Points, in no order, along strands that fork, close into loops and pass close to each other.
(in the rows, 128 means zero)
Points whose rows are less than 129 apart are linked; no others are. Some points are linked to none.
fubib: 104,122,120,147,130,118,160,103,151,122,111,121,171,99,118,71,85,114,132,76,106,99,88,88,108,122,108,117,130,98,97,88,86,144,146
vedev: 118,57,102,124,136,109,60,178,126,139,135,124,140,158,117,162,100,138,145,140,119,155,114,134,156,172,134,134,102,99,141,123,136,91,50
lon: 113,144,136,128,128,111,91,143,136,142,130,110,164,118,145,131,161,85,135,125,151,93,130,109,172,174,116,138,144,109,131,119,140,157,107
vetun: 125,165,132,156,133,125,103,147,91,145,165,153,136,191,148,149,162,125,93,144,112,158,114,145,91,141,148,133,106,186,136,185,165,82,163
deput: 127,82,136,134,146,90,67,131,109,91,109,124,162,129,132,123,112,73,144,125,139,132,95,119,139,153,148,136,131,108,125,107,139,149,66
zolom: 117,77,119,152,101,90,128,158,120,160,114,94,150,104,131,139,89,163,128,124,126,150,88,102,150,174,110,170,94,115,157,130,117,61,142
sezi: 131,102,69,125,151,116,171,131,145,134,92,140,139,119,118,117,130,169,129,98,102,149,107,136,97,128,148,151,132,145,77,163,92,109,152
pifus: 101,111,105,134,169,167,118,132,100,68,100,163,88,135,148,109,112,123,152,139,110,150,106,109,110,99,142,140,89,115,143,109,161,108,120
nodot: 143,135,136,167,136,126,141,130,159,166,144,117,153,117,115,64,79,141,114,80,100,91,121,121,97,121,115,90,135,77,107,81,70,132,156
regig: 100,142,94,124,186,134,134,166,113,125,137,158,125,178,119,75,106,104,141,92,88,128,130,134,70,105,126,89,84,73,128,108,141,114,116
bik: 155,145,170,141,103,128,114,158,95,113,151,142,140,108,134,127,100,124,127,173,111,151,140,123,111,111,146,114,126,142,138,106,118,134,106
furo: 107,158,71,110,142,101,150,128,122,153,142,138,149,168,125,107,146,134,104,96,93,117,100,131,90,148,115,98,118,113,100,137,139,105,128
Lig: 98,139,114,86,78,129,174,120,146,106,104,138,155,72,122,161,131,160,142,171,108,152,135,123,101,107,124,142,139,158,125,177,113,153,143
Nerun: 94,74,96,117,128,185,161,119,163,125,70,122,96,91,140,137,100,141,159,129,166,132,123,108,154,128,134,134,130,119,154,124,105,117,142
bovi: 154,150,146,109,77,123,104,103,122,93,159,114,163,101,135,156,125,167,82,174,86,128,122,89,123,156,158,122,142,187,121,131,158,131,100
piva: 123,131,84,86,99,141,173,53,174,84,132,107,112,108,95,131,143,113,132,105,156,99,132,127,156,111,144,138,179,144,107,116,115,177,103
manep: 102,90,109,114,124,113,211,129,153,119,79,128,137,101,100,115,126,161,161,116,123,142,105,170,125,119,115,127,138,107,78,155,79,129,147
lupar: 103,175,97,79,143,174,129,137,158,143,109,160,123,126,145,140,156,128,146,151,136,122,150,134,101,123,141,115,136,124,158,170,131,130,152
zam: 133,95,170,134,129,139,67,113,149,160,128,101,151,114,119,184,143,105,153,159,174,151,193,161,165,110,115,147,117,138,164,178,170,144,105
mek: 177,119,135,129,112,131,106,77,127,80,151,127,94,100,130,138,106,129,96,147,139,130,133,110,147,115,182,121,162,168,116,94,131,169,86
Sepu: 87,138,159,98,97,129,141,136,109,135,141,138,109,133,119,154,112,128,158,154,134,151,142,159,129,98,94,85,122,100,157,126,136,116,110
buv: 145,103,70,138,156,89,147,144,132,177,138,159,124,153,107,112,127,156,105,83,121,154,86,156,101,134,155,132,123,158,98,171,102,85,144
notiv: 134,121,110,98,154,133,94,149,121,115,130,125,116,172,112,158,185,121,136,117,114,121,132,164,129,163,112,139,115,110,81,150,140,142,73
Nited: 155,164,158,134,146,150,164,131,104,156,135,144,120,145,120,91,111,143,116,103,110,126,166,156,70,77,110,91,121,124,132,107,89,120,174
zefum: 85,106,103,103,129,151,135,128,116,163,105,137,116,154,140,165,113,169,129,156,138,164,112,103,113,129,129,151,93,150,180,181,155,64,210
bopo: 112,102,128,122,92,102,189,138,119,106,97,147,120,99,109,149,143,150,153,145,130,159,118,161,122,110,104,142,137,148,91,173,102,139,118
zofu: 143,129,146,133,163,156,90,136,189,163,119,78,151,128,134,128,156,159,107,102,132,92,169,128,157,147,107,137,143,98,125,122,106,152,156
nov: 145,108,167,122,87,133,119,139,133,66,110,126,142,52,162,122,101,123,150,181,143,120,162,85,153,108,142,156,142,141,165,98,129,155,154
zupa: 119,107,95,132,142,145,114,131,143,148,121,123,126,135,127,128,105,146,126,119,118,146,113,119,112,137,143,112,105,117,155,139,127,108,121
danin: 104,107,140,149,126,96,141,153,135,181,109,118,154,131,128,123,115,106,149,112,161,130,128,156,150,127,97,121,127,90,160,142,95,115,144
suvo: 108,158,102,122,120,101,131,177,88,111,120,176,126,152,123,133,154,113,147,151,126,142,105,156,119,145,137,144,137,137,105,152,129,127,112
zumoz: 138,147,102,144,161,115,168,123,131,161,130,150,123,148,100,92,133,125,126,66,131,120,131,187,91,105,130,86,144,95,100,146,78,118,128
puzi: 171,113,136,175,171,133,75,187,85,115,123,161,111,180,143,138,137,105,126,134,117,159,123,138,131,141,159,157,89,154,126,130,162,110,105
Vodiz: 149,155,158,158,131,165,150,82,91,101,156,124,49,153,143,104,128,130,108,111,131,108,112,100,143,109,120,125,124,165,113,64,185,144,113
fosik: 155,93,62,138,174,126,159,73,144,117,114,155,91,147,118,99,129,100,141,75,145,134,75,125,129,124,181,145,153,150,69,120,98,146,111
dur: 127,74,149,121,126,133,50,116,145,134,102,87,163,101,137,172,124,101,169,161,140,127,174,125,167,141,107,166,109,99,151,151,164,148,90
Gisez: 146,152,152,152,98,79,118,101,99,133,172,123,118,132,109,131,135,88,101,139,161,150,119,172,134,102,130,106,160,162,117,127,147,134,91
datoz: 117,93,113,124,145,122,163,133,135,147,99,135,80,150,108,139,127,135,175,116,153,164,126,193,138,86,115,108,125,97,109,151,112,106,105
motov: 138,165,127,132,137,124,75,127,100,94,150,158,133,161,143,147,151,107,99,147,96,133,105,122,115,156,169,126,131,177,124,153,171,139,86
dok: 135,99,112,107,118,176,167,128,154,137,110,120,64,92,138,144,104,171,147,123,141,118,105,113,168,117,140,131,152,121,127,78,85,112,136
Nivu: 127,128,91,117,158,165,164,128,168,169,82,135,109,137,128,116,128,174,108,93,142,101,136,147,131,105,110,111,132,107,113,140,108,113,185
Sezu: 146,130,105,131,154,112,150,147,125,136,124,151,101,150,117,84,126,101,169,75,126,110,96,165,117,118,148,127,150,87,95,109,65,133,109
fad: 118,139,139,150,175,148,161,160,118,138,75,120,140,146,159,100,157,126,112,109,126,98,118,90,134,144,79,171,112,117,128,121,138,106,223
kaza: 141,150,98,130,190,148,145,106,137,153,127,136,119,169,146,125,168,148,80,93,123,110,119,107,129,144,118,143,123,165,107,143,147,87,189
zuto: 125,169,104,124,155,137,170,119,91,117,129,177,98,161,121,77,122,120,145,83,99,114,124,131,71,96,128,114,111,110,92,104,132,123,128
vofo: 131,79,124,150,102,103,57,140,130,149,113,114,171,108,137,174,113,121,153,160,157,132,125,122,145,175,136,178,100,137,188,167,142,87,130
gof: 179,115,130,140,136,148,128,76,143,98,157,106,60,127,134,141,137,136,89,118,143,134,136,92,161,117,139,145,136,179,104,91,161,145,104
gede: 133,132,100,104,153,175,157,87,175,112,104,96,111,124,131,147,187,149,127,108,136,97,154,133,151,122,102,153,150,151,104,150,147,156,142
bepa: 127,158,135,103,128,140,171,159,100,114,127,124,109,156,119,131,176,143,146,119,103,95,144,170,123,126,58,123,123,99,86,116,113,136,118
tegak: 118,102,137,95,90,140,156,104,181,82,107,104,163,68,118,137,118,117,157,145,134,105,143,100,146,111,123,133,162,92,131,110,93,184,123
tate: 125,98,140,152,110,80,157,192,93,152,111,118,145,115,127,122,98,164,134,115,110,129,80,113,130,153,98,156,112,123,116,111,88,86,147
todos: 124,170,167,137,142,157,132,123,108,123,163,124,86,163,145,101,132,101,125,102,124,96,117,104,135,119,120,99,133,117,133,54,153,121,133
Bes: 124,142,136,104,90,114,175,99,132,101,140,129,93,103,121,118,134,95,154,116,165,108,105,129,161,103,135,128,190,120,108,87,89,159,101
Rokul: 111,185,158,128,85,117,147,64,140,102,176,100,134,110,134,105,149,119,98,129,135,111,149,89,130,102,122,105,167,145,154,104,156,149,150
Sudon: 109,100,104,118,104,111,53,166,120,154,137,120,136,146,136,177,125,122,151,161,132,138,111,136,167,193,138,149,104,129,150,161,178,92,85
Pedup: 95,79,90,139,162,138,96,161,141,181,122,140,129,171,116,122,93,181,123,105,113,159,141,149,117,128,120,106,78,91,161,147,119,73,135
tamis: 93,94,133,128,80,101,165,95,169,134,99,96,174,59,103,130,92,141,148,144,137,120,135,115,147,117,102,136,138,103,144,145,103,155,152
zage: 134,143,145,141,130,100,140,132,126,107,125,115,124,133,123,102,154,67,135,94,147,92,112,133,143,153,97,139,152,109,91,91,129,173,96
vosu: 124,112,113,145,128,120,139,90,99,106,134,160,62,132,140,97,85,91,145,100,148,137,65,100,152,124,168,132,150,147,97,76,128,149,81
suf: 142,127,102,98,128,129,120,161,132,134,162,128,131,151,104,121,106,148,130,91,76,102,107,127,118,167,146,84,138,75,114,78,85,122,74
biv: 118,135,137,131,107,112,170,76,100,84,139,141,50,137,126,114,125,88,140,100,166,107,94,131,187,114,126,122,164,144,92,80,125,154,83
ladek: 130,144,177,142,85,119,115,100,163,143,137,94,173,70,128,127,98,132,121,152,149,122,198,121,143,92,105,106,142,105,187,122,113,158,162
mifig: 123,124,147,103,123,143,109,204,115,131,86,132,147,127,146,157,122,140,182,158,129,116,141,122,152,160,115,156,104,100,159,121,124,119,125
vilo: 126,104,152,148,125,146,120,82,146,138,135,125,127,106,152,141,105,113,114,165,172,159,152,116,110,89,148,124,111,166,219,144,164,90,185
Fuvug: 127,171,154,125,75,101,139,78,140,90,169,111,139,88,130,133,135,95,81,165,141,143,148,127,127,90,156,123,172,185,152,130,161,166,143
bepo: 166,177,122,106,99,131,174,155,70,84,135,153,106,146,112,133,183,144,136,123,94,109,114,156,114,125,98,146,141,138,64,119,112,155,101
dad: 133,164,172,161,131,140,87,154,104,104,137,104,129,148,162,145,182,99,108,150,135,108,130,102,169,154,127,165,120,161,125,120,180,145,148
toka: 156,35,144,164,162,135,121,102,148,116,105,86,114,108,122,145,103,135,134,130,145,164,121,138,144,117,131,148,97,141,121,118,143,130,118
kapu: 140,127,146,166,156,119,86,167,91,97,120,154,129,152,147,145,149,77,127,161,168,158,129,166,137,126,135,174,106,159,120,159,175,131,115
vipa: 139,106,134,123,117,125,127,86,149,62,116,122,130,84,139,159,121,115,105,168,143,154,143,123,117,113,183,168,139,217,121,143,160,156,132
rafo: 150,150,146,123,119,135,165,87,146,101,125,121,146,92,101,116,137,137,110,136,118,137,168,145,86,81,110,121,145,147,119,131,108,163,140
Fot: 140,84,117,118,122,131,128,115,170,139,110,121,126,95,114,159,130,144,155,157,169,159,164,155,144,114,152,143,138,154,128,176,95,142,116
paz: 113,153,182,153,136,108,113,162,131,183,121,114,167,124,123,116,129,100,143,140,172,107,165,143,134,124,89,115,126,86,199,138,114,125,172
Sakeg: 149,116,147,87,108,150,92,173,150,128,111,127,146,87,144,189,139,160,166,174,126,110,176,124,159,146,139,155,125,118,145,138,117,137,127
dimu: 109,163,171,136,119,113,114,176,120,192,145,124,166,167,148,142,156,113,141,133,134,112,145,136,139,168,90,125,107,99,187,140,138,90,174
dul: 103,144,107,91,130,133,112,171,152,163,110,152,156,102,124,143,139,128,178,133,138,122,168,158,127,141,131,116,153,96,148,165,91,143,127
bol: 94,143,150,108,134,135,130,207,122,167,132,127,128,159,136,149,155,132,149,135,117,90,118,138,155,172,104,131,116,100,138,123,131,101,134
gefi: 183,194,150,135,108,119,196,108,112,128,168,143,108,117,138,71,141,130,107,93,130,96,136,116,111,110,124,152,171,155,93,82,101,156,181
sur: 106,98,81,132,178,140,139,143,154,209,80,163,128,169,124,122,119,176,108,91,144,131,129,155,123,120,113,112,106,90,138,154,127,80,191
bese: 71,140,84,117,138,118,114,201,106,134,125,149,150,187,140,131,160,141,132,135,90,128,93,108,114,182,130,151,90,117,143,163,167,83,152
fuvet: 125,113,127,98,111,167,163,153,141,159,117,124,89,124,132,160,114,204,138,122,99,128,111,114,159,140,110,127,124,119,115,96,91,81,136
refum: 143,34,132,130,121,141,114,87,190,136,103,83,122,81,128,176,98,143,147,147,171,155,146,137,164,124,137,152,118,141,153,151,127,129,117
bolig: 112,185,121,145,101,70,129,168,72,113,144,166,143,153,139,111,143,111,107,141,107,139,84,121,100,158,143,147,140,162,119,139,151,120,143
did: 135,133,171,153,95,116,126,156,72,66,108,158,136,68,151,104,87,110,148,181,140,141,129,111,113,100,143,142,120,136,161,88,137,134,136
Nazu: 129,141,100,129,127,121,50,142,109,94,174,156,148,145,131,119,112,121,98,161,78,142,110,98,100,163,189,100,115,145,148,134,148,116,87
zos: 112,144,127,110,137,144,102,112,157,121,113,125,187,105,118,107,138,113,130,133,106,116,150,101,89,132,113,114,114,96,141,148,135,161,131
nop: 136,187,177,141,122,125,182,133,92,114,126,154,110,125,150,88,147,111,124,118,127,110,130,106,111,95,111,143,142,141,115,92,118,143,191
geg: 140,84,110,127,112,77,130,66,157,130,122,98,152,118,89,131,140,120,129,124,136,149,122,159,134,122,136,123,155,120,92,176,96,158,72
nifad: 159,150,179,124,109,130,78,149,104,125,176,127,142,136,115,129,104,117,114,149,93,113,158,128,112,141,136,74,124,105,148,73,130,134,82
dodid: 142,98,149,135,148,134,93,161,110,144,116,136,131,138,125,174,154,108,166,162,156,163,155,183,145,121,105,148,99,136,138,173,141,132,109
vib: 134,72,124,139,137,81,81,166,122,151,167,125,127,173,91,130,101,122,134,104,108,164,109,166,136,141,141,109,105,92,113,118,100,98,61
fem: 154,129,77,149,171,117,123,123,108,108,127,177,92,144,146,77,105,98,136,90,139,126,66,106,127,147,190,149,139,146,89,97,117,139,96
Visos: 123,169,131,121,121,131,112,128,84,67,124,176,98,134,139,129,133,67,142,169,155,149,121,158,125,89,178,113,158,141,138,125,137,160,83
Konab: 135,163,75,111,146,144,156,84,134,128,137,127,125,144,130,118,149,156,81,107,95,113,103,99,88,144,132,125,134,161,90,142,144,125,160
fuvu: 128,188,130,121,122,130,97,126,127,90,155,119,147,138,153,121,173,85,112,151,138,84,129,95,141,156,137,131,155,129,130,117,165,165,138
vab: 133,135,165,136,123,145,106,107,165,145,130,103,152,97,134,147,127,127,100,156,180,136,198,129,131,100,146,133,139,152,187,151,135,136,191
paka: 121,155,141,141,100,108,111,94,159,168,162,77,171,126,123,150,160,141,76,117,119,116,143,108,144,153,109,144,154,137,139,147,146,129,170
rupo: 106,135,119,107,82,115,132,108,128,107,137,134,116,98,118,118,90,101,142,127,129,102,84,86,157,119,143,96,173,105,133,72,97,145,96
ruvi: 139,91,98,167,162,88,149,153,103,178,124,143,111,171,112,123,124,136,137,97,137,174,104,188,125,104,122,120,105,121,93,168,124,87,113
Teti: 123,140,141,123,76,114,107,98,94,83,143,136,127,140,123,167,122,121,99,162,100,155,123,128,126,130,142,119,129,174,117,141,178,125,83
muva: 206,118,180,168,126,119,116,99,130,133,172,94,122,105,124,134,110,163,81,139,133,155,162,120,119,101,144,121,128,182,114,102,122,133,145
furi: 112,88,106,122,168,180,145,86,176,124,82,111,97,106,133,142,133,133,141,124,152,134,146,120,143,119,113,142,123,118,132,150,142,145,136
sadus: 145,161,131,132,136,119,138,129,126,155,149,139,140,127,101,85,106,118,117,95,106,131,147,157,67,110,140,67,120,98,115,102,82,124,120
keva: 136,158,118,128,141,145,157,112,114,93,134,153,126,120,134,71,115,108,131,101,98,114,103,83,75,115,150,123,120,136,103,85,135,144,122
Fov: 164,83,87,127,148,124,143,70,150,99,114,119,121,127,103,126,141,115,125,90,150,135,113,149,130,125,159,140,138,155,82,151,101,160,86
dud: 127,132,165,119,127,158,107,153,161,171,93,103,161,104,139,130,120,167,114,127,132,93,179,113,124,149,123,137,127,100,165,140,98,125,193
Zap: 108,111,115,141,177,133,105,166,111,154,158,162,117,202,126,93,106,139,117,97,110,158,142,144,88,107,119,97,75,100,142,135,139,71,130
bafe: 131,114,129,150,112,70,151,91,127,123,125,107,164,99,105,117,120,108,107,114,127,149,91,129,127,125,95,121,137,132,104,134,119,149,114
kife: 148,70,137,157,96,95,82,146,143,156,106,82,183,67,125,151,79,152,142,143,144,125,127,116,158,176,117,176,109,112,174,131,109,102,124
sevu: 139,134,134,147,120,123,134,76,123,85,150,138,135,89,134,74,83,114,114,138,93,131,94,64,98,124,160,112,135,157,114,85,131,150,112
vum: 156,144,164,117,127,142,183,131,112,118,106,143,113,107,114,127,112,172,127,133,108,151,158,157,76,72,103,116,122,133,109,126,92,128,158
peb: 128,132,107,127,133,95,49,141,91,83,149,144,157,153,120,108,96,93,109,139,100,117,100,114,124,179,180,121,135,115,120,98,127,154,52
pobab: 152,99,133,134,130,159,138,114,151,118,115,124,98,90,131,144,125,149,123,154,148,158,146,135,115,96,171,143,134,180,134,143,120,145,153
vefa: 125,107,119,153,107,89,125,166,130,169,138,119,119,118,131,131,83,114,151,117,179,134,104,140,165,141,128,114,128,105,194,112,93,75,138
Doku: 110,106,74,107,156,179,138,118,198,160,92,109,127,132,131,115,134,174,124,85,117,88,126,125,148,161,119,111,143,83,105,129,103,129,143
divav: 128,123,98,114,171,169,130,119,172,121,103,124,157,111,114,96,143,117,137,110,104,95,139,118,116,133,116,125,136,74,107,122,96,165,124
rivuz: 134,191,168,162,113,98,135,181,71,123,148,167,124,154,155,102,139,101,124,131,132,118,118,125,104,137,136,132,135,155,141,119,131,112,178
Bav: 147,126,82,136,188,122,125,175,102,110,111,175,86,164,127,100,140,119,169,88,122,132,101,155,118,136,160,150,125,116,87,110,109,136,102
Vobud: 125,141,179,131,88,106,151,137,101,136,157,101,119,145,118,142,127,137,105,121,115,125,109,128,146,137,76,118,135,120,96,84,130,126,119
Lezo: 188,157,128,147,97,134,170,83,148,112,182,111,95,115,114,90,125,140,113,84,124,105,155,125,135,96,131,115,172,145,92,72,92,169,137
zir: 150,63,145,173,135,102,95,113,132,120,127,82,139,113,112,125,102,101,133,121,147,132,115,126,176,141,127,143,113,119,129,106,123,146,82
vik: 162,112,172,177,130,92,140,86,128,136,169,100,104,119,108,135,129,124,100,126,158,171,142,151,137,99,131,128,128,168,121,134,117,135,118
Rasiz: 126,108,112,97,106,144,155,150,129,123,125,117,109,129,112,144,112,177,147,111,79,100,95,127,146,153,117,118,132,91,98,92,76,128,90
duze: 112,149,107,140,155,137,142,133,85,124,128,163,68,155,131,102,126,127,134,118,128,159,97,125,110,95,152,116,108,143,129,105,149,95,134
Mem: 114,194,141,125,114,141,165,99,134,143,149,125,111,137,124,114,148,104,100,126,159,97,158,138,130,90,109,95,158,128,156,119,145,130,167
Pezu: 139,138,147,144,133,122,182,120,122,116,121,111,98,155,113,115,157,109,148,87,135,95,130,156,152,115,73,136,142,97,76,105,120,154,129
suti: 143,136,141,164,138,143,100,110,148,198,154,85,133,151,134,128,130,141,72,115,147,124,143,114,157,145,123,116,129,154,164,145,143,95,182
ret: 105,134,159,96,106,114,94,143,108,128,161,137,135,136,114,146,104,99,151,151,124,129,158,151,135,129,130,71,135,73,165,108,116,131,54
Kek: 116,168,103,92,125,156,160,125,142,100,108,144,116,117,139,148,187,126,129,142,134,106,147,125,112,129,128,150,144,159,121,155,143,157,153
nen: 129,114,159,144,143,135,129,98,120,59,114,127,148,100,140,130,141,99,116,151,143,146,131,111,117,111,132,151,119,163,107,133,170,178,126
nokon: 73,147,123,118,162,162,141,107,130,160,92,140,131,163,143,118,117,129,110,133,128,129,143,118,108,100,101,94,105,93,171,159,171,90,191
Komo: 125,154,144,143,131,114,108,116,132,155,146,103,176,147,127,122,159,126,94,127,111,128,146,136,104,135,104,122,124,125,130,140,139,142,138
gul: 123,140,138,132,181,139,132,144,128,171,131,125,100,186,136,117,141,98,141,93,152,130,149,170,133,111,93,90,110,80,138,128,150,113,123
nirud: 150,143,96,115,140,155,106,111,116,88,141,140,113,133,125,136,151,150,104,131,77,134,99,101,93,153,146,141,122,162,89,127,152,141,102
varuv: 90,121,96,67,109,145,142,93,154,148,100,128,161,94,114,168,143,175,134,150,118,125,156,126,101,147,118,135,133,148,122,197,132,137,137
vuvem: 86,110,108,127,131,143,106,87,137,153,120,131,114,150,156,154,116,133,124,159,160,151,129,116,127,126,143,117,98,152,212,176,184,73,167
fak: 134,161,102,101,142,160,134,136,90,90,142,185,66,161,123,122,128,100,157,120,135,132,137,169,107,85,159,107,134,114,119,112,116,147,69
ruzef: 124,136,147,165,171,117,90,178,79,125,170,153,142,201,135,123,141,117,99,138,95,156,120,155,94,133,133,137,80,158,116,149,174,92,121
mose: 98,129,138,118,133,159,128,155,117,179,95,137,145,166,136,153,114,171,122,143,116,131,162,118,112,122,95,126,86,102,191,163,135,74,226
Sufuz: 114,173,119,117,84,98,189,115,114,121,136,157,103,101,127,121,145,111,119,140,171,149,120,161,103,90,150,122,160,176,135,160,113,135,139
valof: 94,96,98,100,114,157,121,113,165,127,97,118,166,83,124,149,99,182,130,158,100,135,131,81,102,154,127,153,101,134,138,172,130,107,164
Riro: 111,89,151,119,105,118,63,137,146,166,112,75,193,77,122,158,118,154,151,150,118,108,163,114,174,174,97,153,115,91,136,145,116,128,103
tobe: 185,143,184,163,142,135,147,88,114,157,161,99,116,145,126,111,126,170,66,115,96,142,175,120,99,100,107,112,102,159,104,116,125,120,168
pivit: 94,121,138,123,70,102,87,112,131,173,125,117,185,113,134,177,112,131,133,182,142,128,139,118,134,162,114,153,112,162,188,186,165,87,141
nozag: 112,102,157,154,106,103,166,170,114,131,113,94,146,120,132,122,113,126,144,114,104,116,89,112,160,153,69,143,118,99,110,95,119,134,141
Rov: 161,103,152,141,127,155,177,120,109,79,115,138,60,116,134,110,108,143,158,122,116,153,104,126,117,93,130,131,124,125,87,86,109,142,107
Fisos: 104,183,98,86,122,141,144,127,157,105,128,132,158,103,141,122,182,99,129,130,131,90,118,79,135,153,137,147,162,148,128,143,121,154,163
ratag: 78,157,107,129,170,142,157,128,140,153,88,132,148,150,158,114,156,105,128,120,139,97,130,103,117,134,97,141,121,105,150,167,163,104,194
Pivag: 168,124,114,119,111,122,156,63,188,96,163,94,120,107,109,107,135,126,116,86,127,97,136,117,152,119,148,135,180,141,96,95,81,188,109
Rufur: 128,162,152,115,74,78,105,107,125,131,184,124,141,117,129,145,133,101,100,163,147,121,130,132,146,129,152,104,184,158,153,142,133,140,101
Zape: 129,93,150,124,87,119,100,104,171,127,114,95,204,42,123,134,87,152,133,162,119,131,176,105,133,122,121,128,123,116,176,137,114,149,136
Dupek: 117,121,131,123,176,180,130,120,132,133,147,117,87,166,149,108,102,122,120,82,110,97,110,90,148,146,109,102,96,103,122,71,157,105,121
dab: 174,125,134,114,117,113,162,125,118,70,130,122,129,111,119,125,174,140,137,132,99,108,126,144,128,141,118,166,161,138,41,120,94,181,83
Sode: 90,130,114,116,100,104,150,80,139,107,133,106,152,94,108,93,104,112,116,108,124,110,84,85,129,122,115,111,147,97,97,94,117,139,99
kelu: 110,127,86,87,146,154,146,153,120,136,126,176,81,164,113,129,135,145,166,103,131,141,151,170,111,98,140,90,123,92,130,125,111,107,99
kores: 154,110,107,126,139,116,111,185,99,90,111,164,110,135,128,134,136,138,165,137,116,152,109,147,125,137,168,152,123,130,89,133,96,136,93
Pag: 87,103,121,126,160,153,86,156,109,76,97,152,130,149,129,143,124,121,147,156,97,161,129,123,103,113,113,141,65,116,131,158,194,121,107
latep: 143,137,185,160,134,140,96,162,97,115,154,121,106,149,163,115,139,101,117,128,125,106,125,112,158,167,131,133,124,133,141,68,159,131,115
Sesuk: 139,162,117,132,170,130,122,154,113,162,143,139,99,193,141,139,179,108,107,114,145,117,117,157,143,131,125,116,115,136,129,147,177,84,131
Mutil: 143,97,114,127,136,134,119,121,135,108,117,112,131,82,124,118,84,144,116,137,116,134,102,84,103,131,152,120,120,132,136,103,116,122,134
Ledaz: 182,102,155,135,120,131,141,142,105,54,112,134,99,107,131,126,135,132,152,134,125,119,123,133,154,119,148,163,144,136,70,85,101,187,90
Bimat: 96,145,94,139,158,126,103,159,132,158,135,154,128,183,149,137,159,119,122,137,128,148,104,133,118,146,141,138,105,142,157,181,171,83,163
kima: 163,128,178,156,153,154,114,105,125,172,159,102,123,175,138,121,130,160,56,113,112,130,154,109,103,131,112,129,101,152,143,122,149,97,207
tupop: 143,152,143,137,137,132,97,121,110,63,113,154,134,103,133,124,140,60,126,153,151,140,159,141,116,103,151,129,142,148,120,138,154,181,103
Kuvev: 63,131,112,96,113,136,125,114,106,120,114,145,137,136,120,147,127,124,145,153,107,159,132,141,105,112,103,105,101,101,145,167,174,124,106
nafuz: 155,121,121,144,164,145,137,104,136,154,134,100,98,160,150,113,143,152,91,86,120,103,104,103,157,146,105,143,123,144,111,99,160,106,146
rokog: 140,141,135,83,66,127,85,136,135,119,162,117,155,98,145,184,134,155,133,186,119,108,157,114,155,149,159,134,141,155,134,155,141,141,100
Kopef: 142,113,156,96,88,156,121,120,147,99,115,133,132,57,128,143,93,139,165,173,154,124,159,110,155,98,154,115,150,113,160,101,91,156,106
Lofil: 113,123,148,114,93,112,133,151,133,185,118,119,160,91,115,167,136,132,171,158,156,135,146,169,154,131,100,126,131,110,158,170,107,141,141
zubag: 115,139,160,117,75,112,97,145,97,137,131,120,151,124,132,185,147,130,120,197,118,149,142,133,144,135,104,156,114,173,145,184,174,108,130
leza: 129,113,133,141,140,124,91,108,155,171,143,101,123,123,142,134,118,121,107,123,161,123,124,100,149,140,149,124,119,133,184,122,142,108,139
bame: 66,143,66,107,136,103,135,165,131,156,110,142,166,156,125,114,135,133,140,110,99,114,86,107,126,167,109,123,121,92,129,155,130,106,132
Kur: 138,119,130,131,177,163,91,145,159,169,113,112,122,143,124,132,145,131,132,100,145,111,156,157,159,136,107,109,121,77,138,126,117,129,120
ded: 109,203,121,101,92,112,177,108,123,153,153,135,128,129,115,114,133,130,114,137,135,131,125,138,88,101,127,74,158,142,142,133,113,116,150
zenen: 138,91,93,132,132,92,127,178,126,162,160,125,139,143,107,100,96,166,132,89,100,147,99,143,110,156,148,99,115,87,106,120,75,97,92

A fork is a point with three links, a tip a point with one. Leave the first point through the second and follow the links. Name the first fork or tip that comes.
Visos, fak -> valof
buv, ruvi -> motov
Bav, kores -> Bes
Pivag, Lezo -> Bav

A piece is two or more points that can be reached from each other along the links. Count, over all rows, the pieces, the separate loops (a circle has one, a figure eight two, a Y none), the forks (points with three links) and the tips (points with one).
pieces -> 3
loops -> 7
forks -> 18
tips -> 10
